A landscape with many valleys, sampled at points; each row gives a point and its height.
From any point a ball rolls to the lowest of the 5 points nearest to it. It stops when none of these is lower. Distance is the straight distance between rows; heights are no part of it.
j_338 (h 481): [ 37   9   4  19 -21 -35   5 -25   9]
j_224 (h 374): [-18  32  -8  -5  15  49 -36 -26  16]
j_100 (h 621): [-35  67  -8 -62 104  11 -41 -32   6]
j_485 (h 454): [-26  28  -1   7  -5  25 -25 -19  21]
j_844 (h 140): [-46 -28  -2  22   5  -7  25  49  25]
j_256 (h 149): [-29  -7  -9 -21  50 -21  27  47  23]
j_496 (h 153): [ 14 -32   2   7 -70  24  -9 -35 -89]
j_45 (h 8): [ 52 -71  20  82 -49 -21  10  -5  16]
j_925 (h 333): [ 61 -50  10  39 -33   9   1 -12 -13]
j_717 (h 459): [ -4  57 -10 -31   8  57 -40 -38  -4]
j_638 (h 301): [-42   5  10  27 -11   4  -8  10  28]
j_745 (h 264): [-44  13   6  11  43  22 -20   6  17]
j_875 (h 437): [  5  45  -5 -19  -4  40 -37 -36   1]
j_26 (h 244): [-37   6   2   2  62  19 -19  -3  13]
j_277 (h 473): [ 19  43  -1 -25 -16  25 -26 -39  -2]
j_955 (h 452): [ 26 -36   5  23 -96   4   3 -35 -82]
j_990 (h 373): [ -9 -29   5   4 -60  30 -28 -60 -98]
j_112 (h 122): [-39 -40  -8  26 -10 -15  43  67  31]
j_46 (h 154): [-48 -13   4  40 -38 -23  16  36  30]
j_357 (h 100): [-43  -8   3  -1  54  -7   3  29  16]
j_976 (h 206): [-13  43 -26 -49   0  -9  32  86  79]
j_856 (h 144): [-28 -24  -3   5  28 -21  35  65  30]
j_23 (h 336): [ 68 -31  15  20  -7 -16   0 -21  -9]
j_252 (h 230): [ 54 -26   5   2  -1  14  -4 -27 -47]
j_226 (h 179): [-20  -7  11  29 -55 -57  30  18  30]
j_970 (h 295): [ 55 -21  20  36 -15 -41   4 -20  12]
j_137 (h 172): [-47  -9   2  28  -3   0  15  29  27]
j_14 (h 285): [-33  22   5  -1  51  39 -42 -16  14]
j_341 (h 446): [-54  74  -7 -59  78 -15 -12  -5  12]
j_993 (h 181): [ 34 -29   5 -18  10  34 -16 -40 -90]
j_870 (h 492): [-10  28   7  12 -20   5 -20 -26  26]
j_862 (h 112): [  4  -5  17  36 -47 -60  23 -12  29]
j_980 (h 286): [ 22 -46   4   9 -46  43 -12 -22 -81]
j_320 (h 180): [  0  15 -24 -46  18 -46  53  73  56]
j_585 (h 219): [ 52 -12  -2 -19   7  22 -14 -30 -59]
j_302 (h 183): [ -9  42 -26 -53  14 -20  41  72  58]
j_966 (h 345): [ 61 -62   8  56 -61  14  -1  -8 -17]
j_234 (h 156): [-17 -33  -6   3  24 -27  42  78  33]
j_3 (h 708): [   4  -21    9    3  -75   -2  -18  -70 -106]
j_630 (h 357): [-58  69 -15 -62  67 -11   7  11   9]
j_636 (h 458): [ 38  34  -2 -21 -12   5 -14 -38 -11]
j_482 (h 441): [ 40 -46  15  60 -33 -69  21   1  26]
j_93 (h 173): [-34  24   0 -13  74  33 -40 -16   6]
j_902 (h 251): [-39  25  -2 -30  82 -13  -5  16   9]
j_321 (h 283): [-45  57 -22 -66  36 -17  32  47  34]
j_704 (h 490): [ 42  23   3  -9 -11  -8 -13 -43   3]
j_732 (h 335): [ 44 -52   4  31 -89  23   8 -15 -56]
j_708 (h 281): [ 55 -57   3  27 -40  29  -3 -13 -45]
j_504 (h 211): [-30  46 -25 -66  18 -15  36  66  49]
j_61 (h 237): [ 13 -39  -2  -9 -29  43 -18 -35 -94]
j_399 (h 199): [-31  34  -9 -50  58 -23  28  39  17]
j_983 (h 152): [-25 -15  -5  -5  41 -24  27  54  23]
j_294 (h 334): [ 47  19  -8 -41  12  14 -14 -39 -63]
j_671 (h 165): [-16  15 -15 -39  29 -38  47  67  37]
j_988 (h 36): [ 46 -30  14  43 -25 -52   7 -10  15]
j_939 (h 376): [ 57 -53  13  53 -27 -14  -1  -9   7]
j_863 (h 443): [-29  22   9  22 -13   7  -8 -10  28]
j_956 (h 96): [-18  16   5  28 -34 -24   9 -12  26]
j_223 (h 395): [-14  40  -4 -21  35  65 -47 -26   5]
j_781 (h 442): [ 57 -65  17  66 -52 -10   8 -11   5]
j_992 (h 413): [-20  42  -7 -35  87  52 -50 -26   5]

Where does a ball stop that starts at each point below?
j_277 | j_93
j_704 | j_93
j_223 | j_93
j_636 | j_993
j_925 | j_993
j_717 | j_93
j_485 | j_956
j_504 | j_357
j_321 | j_357
j_302 | j_357

Call two points neighbours if one is among the 5 nearest of the other. Go from one point of each pair to the other, from neighbour to neighbour, staying as low as possible. Name the highest point that can't be avoided.
j_93 and j_112 | j_26
j_112 and j_988 | j_226
j_993 and j_496 | j_61
j_956 and j_988 | j_862
j_112 and j_357 | j_256
